Each row is a point on a tangle of strands that fork, close into loops and nearly touch. The rows are in no order.
Points whose rows are less than 54.7 apart are linked; no others are. Some points are linked to none.
Q758: [  1.5 -23.5 -11.7 -15.6  -6.9  -4.5  11.5  18.6  -4.9  -6.0  25.9 -13.8
  -1.1 -32.4 -30.7  21.2  -1.1  -9.6  37.3  -8.7]
Q361: [ -6.0  28.3   1.0  22.6 -17.4  14.7 -19.8  13.8  11.2  27.0 -23.3  19.2
  25.2  25.9  35.6  -8.1   7.0   7.1 -11.9  12.4]
Q44: [ 31.3   2.2 -23.8  13.5   2.5 -10.0  -8.0  13.9  30.3  33.3   3.6   9.8
  20.5   5.1  13.4  -7.1  23.8   7.3 -10.9  -4.6]
Q699: [-39.8  -8.8 -10.7   3.5   1.8  -1.2  13.2  28.5 -15.9  24.1 -17.5 -15.3
 -14.0   3.4   8.7  21.5   0.8 -21.9 -19.7  41.3]
Q227: [ 22.0  14.9 -17.7  -6.5  34.2   3.4  10.9  12.1   6.4   5.1  13.9  29.8
  34.7  -3.3 -20.3  28.4  11.0   0.3   9.4  -6.6]
Q866: [-12.4 -22.2 -27.2 -18.6   2.1  -1.6   9.7   8.9 -16.5  33.2 -10.4 -30.1
 -32.1  -8.8 -20.5 -22.7  15.1 -17.1   9.7  16.7]
Q711: [ -8.7  20.7  19.1  23.4 -12.1  19.7 -22.3 -20.2  -0.2  -7.7 -24.8  12.1
   4.8  25.0  32.8 -13.3  -4.8  19.2 -23.0   7.2]
Q861: [ 16.0  -8.2  10.6 -12.5  13.8   7.6  20.9  29.4  14.1 -16.5  29.0 -26.1
   8.9   6.3   0.2  34.4  -4.3 -15.5  17.5  -4.0]
Q666: [-35.9  29.3  -5.6  10.8   5.7  -1.5  -7.5  -8.5 -26.5 -19.6 -20.6   6.3
 -12.7   2.3  22.7 -10.7 -15.3  17.9 -20.8  23.1]
Q457: [-18.8 -45.9 -23.1   4.5 -11.8  10.3   4.1   9.3 -35.0   0.2 -31.4 -32.2
 -25.7 -16.0 -34.5 -12.2   2.2 -25.4  12.3  27.7]
Q810: [ 11.5  25.2  -2.3  -1.8  -4.3   3.7 -25.9 -44.6 -14.1 -22.9 -16.5   8.0
   2.7   7.1  -8.9  -6.9   1.2  28.9   2.1 -30.8]
Q276: [ -2.2 -17.0 -21.1 -24.8  12.9  -0.1  -5.5  22.5 -14.9  33.7  -1.1 -36.6
 -29.2 -19.0 -10.0  -6.1  17.1  -8.0  -7.9   8.6]
Q262: [ -1.8 -30.3   1.6   9.3 -24.5   5.6   5.7   1.3  -2.7 -14.8  -8.2 -14.1
 -42.0  -3.1 -16.3 -18.0  -6.5 -22.3   8.5  12.3]
Q730: [-26.0 -27.7  -4.3   1.5 -25.3  20.8   4.2  19.5  -1.5 -12.8  -5.3 -23.8
  -4.3  -5.5 -15.2  11.6 -40.4 -37.7  -7.7  23.4]
Q525: [ 17.0  -9.9   9.7  -0.9  -7.7   3.0  -5.3   1.5  27.3  18.3  13.9  -8.4
  -3.5  19.6   6.9 -35.7  15.6  -5.1  -7.0 -14.6]
Q688: [ -7.7  18.6   1.0  -1.2 -26.2  13.2 -35.9 -56.2 -18.3 -19.4 -29.2  -2.5
  -4.8   3.2  18.4   0.1 -10.3  15.4 -14.4   1.6]
Q384: [  7.9  20.6 -13.9  -5.7  -6.5   2.4 -24.3 -48.7 -22.2 -28.2 -23.6  -4.6
 -11.7   0.8  -0.7  -1.9 -13.3  20.5  -9.3  -7.4]
Q812: [ -1.7  34.8  15.8  11.2   6.3  -7.3 -18.7 -10.5 -29.0 -22.5 -10.8  18.8
   1.8  -0.6   3.3 -22.2   8.6  17.4 -24.4 -20.1]
Q698: [ 26.3   5.9   3.0  13.9  10.1   2.9 -43.1 -23.0  -2.0  -0.6  -2.9  -4.6
  21.5  15.5   6.3  10.6  -4.8  47.6   0.0 -17.0]
Q878: [-17.6 -23.8   2.4 -12.7  -8.4 -18.1   6.6   3.4   5.2  -1.4   5.4  -8.8
 -16.2 -35.1 -18.1  -7.0   0.1 -12.1  11.5   1.2]
Q417: [ 30.6  -3.8 -24.0  12.0  -3.5 -10.5   0.7  20.1  28.9  34.4  -0.9  33.1
  15.9  -9.2 -11.8 -13.0  22.5  -7.7  -3.6  13.3]
Q201: [-11.9 -19.4  20.7  10.9  -3.5 -12.6  17.3   8.6  11.3   6.8 -11.5   0.7
  30.6   9.5 -17.9 -14.9 -14.2 -31.1   8.3  -9.9]
Q858: [ -8.1  27.9  30.0  15.5   1.4 -11.7 -23.4   0.8 -16.2   1.7 -13.3  15.7
  17.9  14.4  15.5 -17.1   9.1   8.4 -13.3  -9.2]
Q182: [  8.0  19.2  -9.0 -18.0  29.2   5.3   6.3  -7.9  -1.0  -6.7  20.6  33.4
  16.3 -23.3 -21.7  16.9   8.3   3.2   0.5  -7.3]
Q245: [  4.4 -16.9  -8.7 -28.3 -11.3  -9.1   8.8 -15.9  19.0  -5.4  24.5 -21.3
 -17.3   1.9  -7.2 -24.2  -0.5 -13.9  12.7 -12.1]
Q964: [ -0.2  15.0  -5.6  -7.9 -10.1  -5.2   7.2 -12.0 -22.2   5.7 -13.9  -2.7
 -34.5 -10.7  41.9   1.0  15.5  25.4  -1.7  11.4]
Q319: [ -7.6   1.3 -17.3 -17.6  23.5 -21.1  11.4 -21.2 -21.7   0.2 -15.9   2.9
 -19.0  -0.7  21.1  13.9  16.3  15.9 -23.2   9.7]
Q773: [ 39.4  12.7  -7.1   9.0  23.2  16.9  -0.3   9.9  14.3  -0.4  18.0   4.2
   7.8  16.7   9.3  33.5   3.4  23.4  15.8 -11.9]
Q144: [-19.4 -28.4 -21.2   1.9   9.1  -4.2  23.2  11.4  -8.6  14.1 -14.4 -10.2
 -26.4 -36.0 -18.4   7.0   6.0  -3.7   7.1  30.2]
Q237: [ 27.2  40.1  -4.9   3.4  25.2  10.0 -22.9   5.9  -6.2  -7.7  23.4  16.8
  10.3 -10.1  -2.7   1.8   4.1  34.2  -4.2  -9.0]
Q528: [  6.7  40.9 -12.8  20.4 -12.6  19.3 -21.4  -8.4  -0.4  18.2 -35.4  28.9
  25.6  28.2  28.1 -12.3   5.5  -2.8 -12.9   2.6]
Q59: [  5.2  -0.7  21.2  -0.3  -4.8 -10.3 -13.7   1.2  15.4  15.9  -0.7  -6.1
  15.2  -3.1  16.9 -15.5  15.0  33.4  -5.1 -20.8]
Q264: [-11.4 -24.2 -11.9 -10.7  -1.9 -15.3  -4.5   9.2  -1.1   0.6  20.3 -34.4
 -21.5 -31.8 -22.7 -20.1  -1.5  -8.2   5.0  12.5]
Q548: [  2.4  34.4 -10.2  10.7   3.8   4.0 -18.6 -31.4 -10.5 -12.9 -29.8  13.3
  20.4  27.6  -4.8 -18.9  -1.3  11.8  -1.8 -21.8]
Q683: [ 30.8  22.5   0.2   0.0  20.2  12.3 -23.3 -20.3 -12.8 -35.1  -2.5  -0.3
  14.3  -0.9 -11.7  20.1   9.6  15.9 -23.2 -20.5]
Q155: [-10.7   7.7   5.1   3.4   1.1  -7.4  19.3 -16.6   6.4   4.5 -11.7   8.9
  -1.8  44.4  33.9   5.8  -4.6   3.0   4.8  -8.0]
Q551: [-23.5  19.3   6.6 -20.3 -12.3 -19.2   2.7 -30.0 -17.3  -1.8 -19.8  -4.7
  10.2  -0.6  36.3   3.9   9.1  13.8  -6.3  -6.2]
Q31: [ 33.6  12.0 -31.8   4.8  20.5   3.3   8.3  22.9  18.5  28.7  10.6  22.1
  38.1  -6.0 -13.7  16.6   7.1   8.7  17.7   5.5]
Q482: [-11.7 -39.7   3.1  15.0 -13.7  -4.3 -16.8  -1.3 -34.0 -22.4 -10.9 -22.3
  -1.6 -21.1 -33.0 -27.4 -11.1 -25.7  -0.4  19.6]
Q532: [ 34.5 -16.2  -7.0  -9.7  -2.9  18.3   7.1  12.6  31.0   9.8  15.3   4.7
  13.4 -10.0 -19.4   5.8  -6.6 -16.8  18.1  -6.3]
Q847: [ 10.5 -14.5   1.2  12.4 -22.7  -5.4 -16.4  19.0  31.4  25.0  -5.7   5.8
   9.6  -0.5 -20.6 -36.2  12.5 -29.0  -6.7   6.5]
Q355: [-31.6 -17.9  -8.9  -6.8 -16.2  13.5   6.5  20.3   5.3  -1.2   9.2 -17.2
   3.4   0.4  11.8  25.9 -37.3 -33.8 -16.1   9.1]
Q134: [-13.4  27.4  -2.0  20.0  33.5 -16.3  -6.4  -5.0 -12.5  -4.8 -11.5  28.1
  10.5  20.7 -10.5 -15.0   5.2  22.2  -2.2 -17.8]
Q588: [  1.7 -32.6  10.7  18.9 -19.1  -1.0   3.1  15.1  13.4   3.0 -14.2   2.5
  17.6  15.2 -40.1 -33.1 -14.6 -28.2  15.6  -4.6]
Q573: [ 15.1  -0.6   0.9 -31.7 -26.6   3.2   2.7  -5.9  17.9   1.2  18.6 -18.5
 -12.7   2.0  31.0   3.2  15.7   5.3   5.9 -25.3]
Q509: [-30.8  22.1   8.8  27.1  22.7 -10.0   7.6   4.9   2.8   5.2  -0.8  32.5
  10.8  22.7   2.6 -11.6 -12.7   7.0   6.4  -0.7]
Q446: [-21.8  19.1  -1.1 -16.1   2.2 -19.9  12.3 -12.9 -25.0   0.3  -1.1  26.4
 -18.6 -22.1   1.6  13.9  15.6  -5.0 -12.2  -6.1]
Q710: [-16.7 -28.2  16.6  22.7 -14.1  22.1   9.8  25.3   9.1 -10.7  -9.8  -4.9
   5.9 -10.3 -14.6   2.9 -42.3 -24.6  -1.1  18.2]
Q345: [ -1.0  -8.3   0.2  -3.9  -6.9  -6.3  13.9  -1.8   5.0   5.1  10.9  -1.2
 -30.2  16.5  14.2   6.9   7.0  -4.7  14.8 -10.8]
Q241: [ 15.8 -11.8   1.6  -7.7  25.6   3.8  19.4  11.8  17.4  -7.6  30.7  -5.5
   3.2  -3.8  -4.9  30.1  -0.5   2.7   7.4   3.5]
Q897: [ 19.5   1.0  -2.8  -1.9  -4.7   2.1   9.8   3.5  25.5  30.1 -14.6  40.5
  12.7   8.3  -1.9  -3.6  15.4 -12.0   2.1   6.9]
Q857: [ 25.7  -8.4   0.9   3.1  29.8   3.6  10.7   3.5  21.4   2.1  17.7  20.8
  -3.3   3.4  -4.5  30.0   7.7  16.3   1.2 -15.3]
Q609: [  3.7  -6.2  -5.6  -6.5   5.0  -6.9  11.9 -14.8  16.2   4.5  -1.5  -8.9
 -12.8  23.3  37.3  11.3  15.9   8.8  -4.3  -7.9]
Q661: [-37.4  10.1  25.0  13.7 -14.9 -15.4   1.3  12.8 -16.2  10.0   1.4  -6.8
 -19.3  12.9  24.1   6.8   8.7  -5.5  -1.2   3.0]
Q931: [  9.6   4.3  -0.9 -10.5   1.2  -6.2  19.5  -9.2   5.6   1.7  10.4  39.5
   5.9 -30.5 -21.6  16.6  -2.4  -7.7  20.1  -1.4]
Q204: [-37.7  12.0  19.7   7.5   9.3  -5.6   5.3  23.2   3.9  10.7  -1.3  12.7
  20.2  10.2   5.0  -5.8 -30.2   5.0   7.3   1.4]
Q401: [  1.4  30.4 -10.1 -11.5   3.7 -21.2  -2.2  -3.8 -28.1 -18.4   4.2  20.4
  -2.7 -14.5  -6.3   6.4   9.3   3.3  -1.1 -20.1]
Q891: [ 10.7  23.9 -25.6 -15.4  29.9   2.2   8.5 -22.9 -11.6 -26.5   8.2  13.7
   3.6  -0.3  -2.7  17.7  -8.8  24.9  -8.9  -8.5]
Q704: [ -0.1  12.5  -9.4 -27.4   1.8  -9.1   7.7  -3.1   8.4   1.7  17.1   6.5
  -5.8 -24.2   8.8  16.9   4.8  15.9  11.9  -9.6]
Q993: [-25.3  10.4  11.4 -10.0   6.7 -11.5  13.9  -9.2  -7.1  -2.4  -4.4  29.6
   1.3 -22.5   7.0  -4.4  -1.0  -9.6  -8.9  12.0]
Q938: [ -4.5 -26.3  24.4   7.8 -16.2   3.6  10.8  -0.6  15.1  -2.5 -12.6  19.1
  -6.6 -18.2 -21.8 -14.8  -4.1 -22.9   5.2   5.2]
Q92: [ -1.1 -17.6 -12.1 -10.3  19.4 -10.4  20.2   3.4   4.4   7.4  15.5 -24.0
 -25.5  -6.6  13.2  22.7  18.1  19.8 -18.7  -0.2]
Q665: [  3.9  38.9   8.1  23.2 -22.3  24.1 -43.3 -12.2  -9.2  -0.7 -33.4  17.7
  24.8  23.4  16.9 -27.0  -1.3  13.1 -16.5  -0.4]
Q553: [-13.8 -39.6   9.5  14.1 -25.2   0.1   4.3   5.6 -34.2 -36.8 -25.5 -22.3
   4.8 -19.8 -36.7 -22.8  -0.5 -17.3   0.5  -0.6]
Q308: [ 26.9  -4.7  -1.8   0.3  -0.7  -3.0 -24.5 -22.9  13.2   7.9  -3.3  -7.9
  28.3  16.2  19.0  14.2   5.3  38.4   5.8 -31.0]
Q186: [-45.0  14.7  20.5   5.4 -27.7 -11.2   8.5  24.7 -12.5   8.1  -2.3   0.0
 -18.0  -2.6  11.3   5.2 -12.1 -17.7  17.8   5.9]
Q669: [ 35.3 -21.4  -1.6 -17.4   2.6  12.6   6.0   7.4  40.7  10.4  24.2  -1.9
  12.2  -2.1 -27.9 -12.3  16.6 -21.6  -0.7  -0.1]
Q235: [ 25.1 -37.1   9.8  12.3   0.5  -1.2 -18.3  11.2  10.4  -6.5  23.0 -16.9
   5.7 -15.8 -46.2 -29.2  -2.0  -6.6  13.2  -7.7]
Q472: [  7.8 -13.6 -25.9 -24.4  18.3   8.8  21.4  27.6  -9.6  24.1   6.6 -30.0
 -21.3 -22.2 -16.9  22.2  13.5  -7.1   0.4   6.5]
Q913: [-22.2 -43.6  -6.2  20.6  -6.6  13.5 -14.9   6.0 -25.9 -24.4 -10.8 -35.6
   4.7  -2.2 -27.8 -25.4 -31.2 -29.5   8.0  33.1]
Q22: [ 26.7   0.9   8.9   2.3  -3.5  -5.7 -13.0  23.4  17.1  22.8  26.1 -10.7
 -10.5  11.8   6.6   4.5  23.4  10.6  13.8 -30.0]
Q953: [-24.8  -7.6  15.7  -9.2 -22.3  16.0   3.1  16.3  21.5  -1.2  12.4 -16.2
   0.3  15.5  13.1   5.4 -20.0 -42.0 -16.2  17.5]
Q767: [ 14.8  12.7  -6.7 -24.4   5.3  15.8  14.9   2.2 -12.9 -21.0  25.0  -4.5
  -0.6  -2.7  22.1  37.7 -10.6  24.8  12.6   1.9]
Q411: [-39.9  18.6  -1.7  16.9  16.3   7.9   9.8  11.6 -14.2  -3.4 -10.7   9.5
  -7.0   7.4  18.0   9.5 -19.6   4.0  -6.6  27.2]
Q57: [-20.8 -10.7  21.1   8.6   9.8 -24.9  16.5   3.8   9.7  12.5  -5.3   5.0
  13.8  18.5  -1.4  -1.9  11.1 -16.1  -0.4 -15.9]
Q651: [-33.3 -28.9 -14.0   4.7 -16.7   8.6   3.8  25.2 -22.6  14.5 -26.2 -30.3
 -20.4 -12.2 -16.0 -17.7 -13.2 -24.9   8.1  29.4]
Q659: [-11.4  -8.2 -14.9 -12.5  17.0 -15.2  14.5   8.5 -17.8  12.5  -1.2  -4.6
 -34.4 -35.7  -3.8  11.9  19.1   7.5  -8.1  26.1]
Q56: [ 37.1  20.1 -12.0   3.6  17.5  17.4  -4.8  -9.7 -10.2 -19.6  11.0   0.2
  25.3  20.4  11.8  36.3  -1.5  23.7  11.0  -8.1]
Q515: [-45.2  -5.7  23.5  13.2  -7.2  -6.5   0.9  25.7   5.7   6.9  -0.6  -0.9
   5.3  -2.2  -6.4   2.7 -21.2  -9.3  11.1  11.7]
Q100: [ 28.2  15.3  -2.7  12.4  31.7  -0.1 -20.1 -30.4 -12.8 -27.9 -10.3   6.5
  10.6  12.4 -16.2  -5.3  10.3  24.9 -25.3 -13.0]
Q765: [-38.6   2.4 -14.0   0.0   4.9   0.5  15.5  19.2 -10.6   6.0 -16.7  -7.2
  -5.4   8.3  13.7  24.9 -20.9  -7.2  -4.6  33.1]
Q860: [-21.4 -27.2  -3.2   7.9 -34.9  19.3   1.2   6.7  -5.6 -18.7  -6.5 -20.6
 -24.8  -0.3 -12.3 -19.6 -36.8 -34.3  13.8  20.7]
Q480: [-24.2  26.8   9.3 -12.9 -12.8  -1.6 -15.3 -47.8 -27.0 -14.8 -35.7  -0.5
  12.1   4.3  19.8   3.5  -7.1   3.0 -13.7   0.9]
Q721: [-12.8 -28.7   3.1   0.2 -11.4   9.1  -2.6 -13.9  13.7 -16.0   5.9  -6.5
  -1.5  14.1 -23.1 -38.4 -21.1 -37.9  -0.2  19.2]
Q346: [-19.5 -14.1  -8.9  -6.0   7.1 -18.0  18.3   5.2  -1.0  16.9   9.3 -15.2
 -27.1 -14.4  16.3   1.0  21.6   2.9 -16.6  14.0]
Q596: [-20.7 -25.1  28.3  20.7  -4.5 -10.5 -10.7  19.3  13.3  -5.5   5.1 -16.2
 -10.8   9.5 -18.8 -26.7  -3.4 -16.7  -3.5   1.0]
Q503: [ 21.8  23.0 -34.6   8.4  20.7  -3.6  -4.9  15.3   3.2  20.6   6.9  34.2
  24.9   0.0   2.2  -5.6  10.5  27.6   6.1  -0.7]
Q592: [ -6.8  38.7  -1.5  26.8  20.4  -0.9 -20.5 -16.2 -21.3 -19.9 -24.6  15.8
   6.7  19.2 -10.4 -24.9  -0.4  10.5 -17.6 -16.4]
Q495: [ 15.6 -15.6 -12.0  -5.9  15.3  -5.1  14.5 -11.9  -1.1  -4.9   8.5 -22.1
  -7.0  12.3  25.2  34.5   8.9  26.4  -4.7 -18.2]
Q45: [ 25.0 -35.7  -0.9  25.6 -17.9   7.3  -9.8   5.5  17.7   2.8  -5.5   0.4
   9.0  -6.1 -46.5 -37.0   1.6 -13.2  10.5  -8.3]
Q140: [ 18.5  42.8  -6.5 -29.2  -2.6  -1.9  -6.9 -14.2 -20.9 -19.5  11.8  12.5
  15.9  -9.8   5.3   8.8  -1.9  10.4   1.3 -25.3]
Q68: [  6.9  -4.9 -23.9 -15.7  16.8  14.4  22.6  22.9 -13.0  -1.6  14.2 -17.0
 -18.6 -18.3   2.9  41.1   6.9   3.3  10.7  20.8]
Q311: [ -9.6 -28.5   4.7  30.9 -24.2  27.2 -16.5   0.4 -15.0 -30.4  -3.6 -15.4
  16.4  14.3 -24.8 -21.0 -40.7 -26.1   7.7  19.1]
Q513: [  3.5   7.3 -15.9 -22.0  37.1 -14.7  12.7 -25.2 -14.1 -17.7  -2.4   3.8
   4.5 -13.5   8.2  16.9   4.6  28.7 -17.5   5.5]
Q976: [ 31.8  -7.4   7.4 -10.9  -2.8   1.9  -8.4   2.1  10.2   3.0  19.1 -26.1
  27.7  14.2  21.0  19.7  10.3  20.0   5.2 -28.9]
Q526: [ 18.6 -20.4   2.0 -12.9  -0.6   3.3  20.7   0.4  19.8   5.6  13.5  20.3
   7.0 -32.3 -31.4   2.1  -8.7 -10.3  23.3 -17.1]
Q906: [ 14.0 -12.0  -9.0 -25.7   0.8  -1.6   8.3   7.2   7.4  -9.0  40.2 -33.1
 -14.6  -3.2  -5.3   5.1   0.9 -14.9   8.5 -15.1]
Q971: [-23.2  25.4  32.4  20.5  -5.1  -5.5  -6.3  13.5 -11.8  -0.4  -7.1  13.7
   6.6  14.7  20.5   6.1   2.8  -7.2 -10.4   1.1]
Q775: [ 21.1  -4.7  14.1  11.2  -0.4 -10.5  -2.1  18.8  17.4  22.4  14.2  14.6
 -10.8  10.7  -9.3   1.3  27.5  -9.7  20.4 -18.3]
Q333: [-31.2 -20.9   1.7 -10.0 -11.2 -14.3  20.4   4.6  -6.4  -1.8  -6.8 -20.8
 -18.3   6.6   4.0  -6.0  -0.6 -34.9  -6.1  20.7]
Q517: [ -7.0  12.1  18.7  10.9 -14.0   6.7   3.3  21.1  23.8  24.1  -7.1  11.6
  16.9  19.1  14.1 -14.7   7.6 -23.0  -4.4   0.6]
Q739: [-10.4 -21.6  11.3  -5.4   7.0 -25.1  14.4  -2.6  21.1   2.9  11.3 -13.3
   7.6  21.9  -3.3 -19.7  22.7 -24.8 -15.9 -19.1]
Q733: [ 43.7   8.6 -14.6   7.7  11.8  -1.5 -16.9   8.2  17.8  20.3  -5.0  20.6
  19.7  10.0  23.8   8.4  35.9  17.4 -17.1  -2.9]
Q202: [ -7.1 -41.2 -13.2   8.0 -24.6  -3.0  14.0   2.7 -16.1  -3.2 -19.2 -16.4
 -42.1 -13.3 -28.2  -0.3   6.2 -22.4  18.1  19.7]
Q72: [ 32.7  16.2   7.2 -10.8  -3.5   3.5  -6.5  10.6  19.0  22.0  19.6   8.4
  16.6 -19.1   8.1   8.0  14.3   5.3  -4.9 -13.8]
Q363: [-24.6  -0.1  16.5 -12.5 -17.3   2.4  13.8   0.2  20.4  -2.1   1.4  -4.8
   2.0   6.0  25.4 -15.2  -9.0 -16.8 -14.1  11.9]
Q405: [-22.5  19.0  15.3  -8.2  -9.5 -10.8   1.1 -19.3   1.5   3.9 -15.7   7.9
  35.7  12.2  31.0  -5.2   3.7   8.1  -4.7 -19.8]
Q459: [  0.2 -33.8  -1.0  -2.1   4.0  -9.8 -18.8   3.5  -5.7 -11.9  31.9 -25.0
  -4.1 -25.4 -37.9 -25.4  -5.7  -3.0  10.1  -1.2]
Q675: [-26.8  -2.4   0.4   1.4  10.5 -19.9  17.7  -5.5 -16.9   3.2 -16.9  -2.2
 -18.6   1.8  16.9   7.5  16.1  -3.1 -18.8  27.2]
Q736: [ -6.5 -17.2  28.9  33.8 -19.6  14.0  10.7  13.4  16.1   1.0 -13.9  12.4
   0.9 -12.5 -16.7 -13.1 -22.5 -17.8   1.1  19.4]
Q220: [-10.2  29.5 -11.9  -0.8   8.9  -4.0  -8.5 -33.1 -21.8 -28.6 -23.8   0.2
 -12.7   5.9   9.5 -17.3 -10.2  30.0 -11.7   7.4]
Q11: [ 19.0 -22.8   7.7  -7.5   9.1 -10.0   5.0  -0.7  31.7   6.2  10.2   2.5
   9.9   5.6 -22.2 -15.4  14.8 -30.3 -18.8 -19.6]
Q868: [ -9.4 -26.9  22.9  19.8 -29.3  25.3 -13.5  19.5   7.6 -16.5   2.4 -14.0
  12.8   9.2 -23.3 -17.7 -32.6 -39.2   2.0  13.1]
Q786: [-38.0 -19.5 -15.3  12.2   5.1  -4.3  28.8   4.7 -10.7   2.5  -9.1   2.4
 -17.4 -20.0 -11.2   1.2 -13.5   1.9  20.5  29.1]
Q103: [  9.4 -16.0 -14.5 -20.1  -7.7   5.7  17.8  17.9   1.1 -14.4  32.3 -33.2
  -1.3  -8.8 -18.3  26.7  -3.6 -15.5  22.4  -0.2]
Q211: [  4.7 -13.8  12.8   6.4  -6.9  -0.1  11.1   2.2  28.2  18.0  -7.8  31.5
  -3.4  -1.0 -14.7 -11.3   4.1 -17.8  11.5  10.9]
Q168: [ 28.3  29.3  23.5 -10.9   5.9   8.7 -13.1   7.7  -9.2  -6.5  20.5  -7.5
  34.6 -12.8  16.6  29.5   8.6  23.1  -1.4 -12.9]
Q740: [ -8.5 -13.1   1.3 -20.6 -12.4   0.8  -0.1  -7.6  27.9   0.5  14.7 -24.8
 -17.9  18.4  11.9 -43.0  -0.2 -11.1  -0.8  -5.0]
Q323: [  3.8  -5.9  14.0 -18.7   1.3  -9.5  12.0   9.0   9.6   1.9  23.2   4.0
 -18.3 -33.8  -7.3   2.4  -4.3   4.1   2.6   1.2]
Q249: [ 31.5  29.2   9.7 -25.4  -0.6  12.3 -19.5 -24.6  -7.8  -8.7   5.1   0.9
  21.0  -7.2  21.8  23.6  -2.6  20.9  -8.8 -17.9]
Q664: [-27.2   8.0  17.8   2.8  -0.2 -11.2  13.9   2.1   5.5   0.1 -14.2  35.1
  19.2 -20.0 -23.2   0.0  -7.8 -14.9  -3.4   6.9]
Q614: [-17.5  28.5  14.4  25.1   5.8   9.6 -10.2 -10.3  -7.1  -5.6 -13.0  15.0
  -5.1   4.2  26.0 -16.5 -18.2  29.7 -17.0   5.1]
Q413: [ -2.7   5.9   0.9   9.4   9.6  -9.0   7.8  -3.2  -1.8   7.3   7.7  33.9
 -18.2   7.3   2.0   7.2   2.4   1.4  18.8  -7.8]
Q564: [ 25.8  -5.9   4.4 -24.4  -7.6  -1.7   5.1   3.0  14.0   1.3  37.1 -32.9
   9.1  11.6  12.9  12.2  -0.2  -2.9   9.5 -25.2]
Q126: [ 48.0  17.8  -3.6  11.5   2.9  28.1 -45.2 -18.7  -7.3 -20.2  -5.5  -7.6
   9.5  -0.4  -9.8  27.5   0.1  23.5 -15.5 -10.3]
Q375: [  9.0  16.4 -19.0 -42.2   0.1  -6.2  17.8  -3.6 -10.0  -0.2  21.0  -8.3
  -5.1 -13.0  24.1  33.1 -11.2  10.5  14.9  -0.1]
Q4: [-14.8 -12.5 -16.3  -4.0 -17.5  -1.8   8.0  23.5 -11.6  25.6 -19.8 -26.8
 -38.8  -3.6   0.6  -7.0   6.1 -22.3  16.8  23.8]
Q518: [ -5.2  20.4  13.5   5.5  -0.4  -1.0  -3.3  -7.8  -4.4  -0.1   0.7   3.7
 -31.3  -1.3  36.5  -6.7  -1.5  30.4  -4.0   5.4]
Q343: [ 17.6  27.7  -2.4  -2.6  -2.8  -3.5 -12.2 -11.7   4.9  16.2 -15.5  28.9
  21.2   4.7  16.5 -19.2  18.0  17.6 -13.2 -14.7]
Q27: [ 19.4  28.5  -3.4  -1.4  12.0  25.4  -8.6  -0.6 -19.4 -29.3  16.8  -8.2
   4.4   9.6  15.7  35.3 -17.1  34.2   9.1   6.3]
Q536: [-19.0  21.0  17.4 -16.2  -1.6  -2.9  10.9 -10.6  16.3   8.9  -2.7  22.4
   2.8  -3.6  23.1 -14.9  -4.2   1.5 -13.6  16.6]
Q373: [ 18.2   1.4  -1.2  16.4  14.0  -1.9   9.7  12.5  12.5  12.5  12.1  34.0
  -4.9   3.7 -20.3   8.3  15.4   7.0  20.5  -8.9]
Q372: [ 20.4  18.0 -19.9  -3.2  19.5   5.5   6.6 -29.3  -3.8  -2.6  -0.7  22.1
 -10.2  12.2   7.7   1.2  -5.4  28.1  -2.0 -15.7]
Q674: [ 37.8  13.4  -4.0  12.4   1.2  12.7 -43.6 -37.3 -11.5 -15.7  -6.3  -0.7
   7.5  21.4  -0.4  30.6  -2.6  30.6   3.5 -16.9]
Q47: [  9.4   9.0  -2.6  -1.9  -3.7  -8.6 -12.5 -37.2 -21.7  -3.7  -6.1 -11.6
  -9.2  -2.5  20.9  22.2   0.7  41.2   3.9  -7.0]
Q512: [ -5.6 -16.7  21.0  23.6   0.9   3.3   0.3   3.4  30.5  10.5  11.5  -8.9
 -12.5  23.4  -3.5 -21.3   1.1 -19.1   2.1  -7.2]

A piece is all that can be reached along the links. How many separate loops has the piece of each point below (a circle has one, a figure eight two, a Y none), and how many tips (points with one link)?
Q812 | loops 1, tips 4
Q786 | loops 0, tips 9
Q866 | loops 0, tips 5

A fork is a point with three links, a tip a point with one. Leave the first point through the second and follow the links. Name the first fork or tip that comes.
Q27 / Q767 | Q503
Q526 / Q532 | Q857
Q68 / Q472 | Q730
Q858 / Q971 | Q592
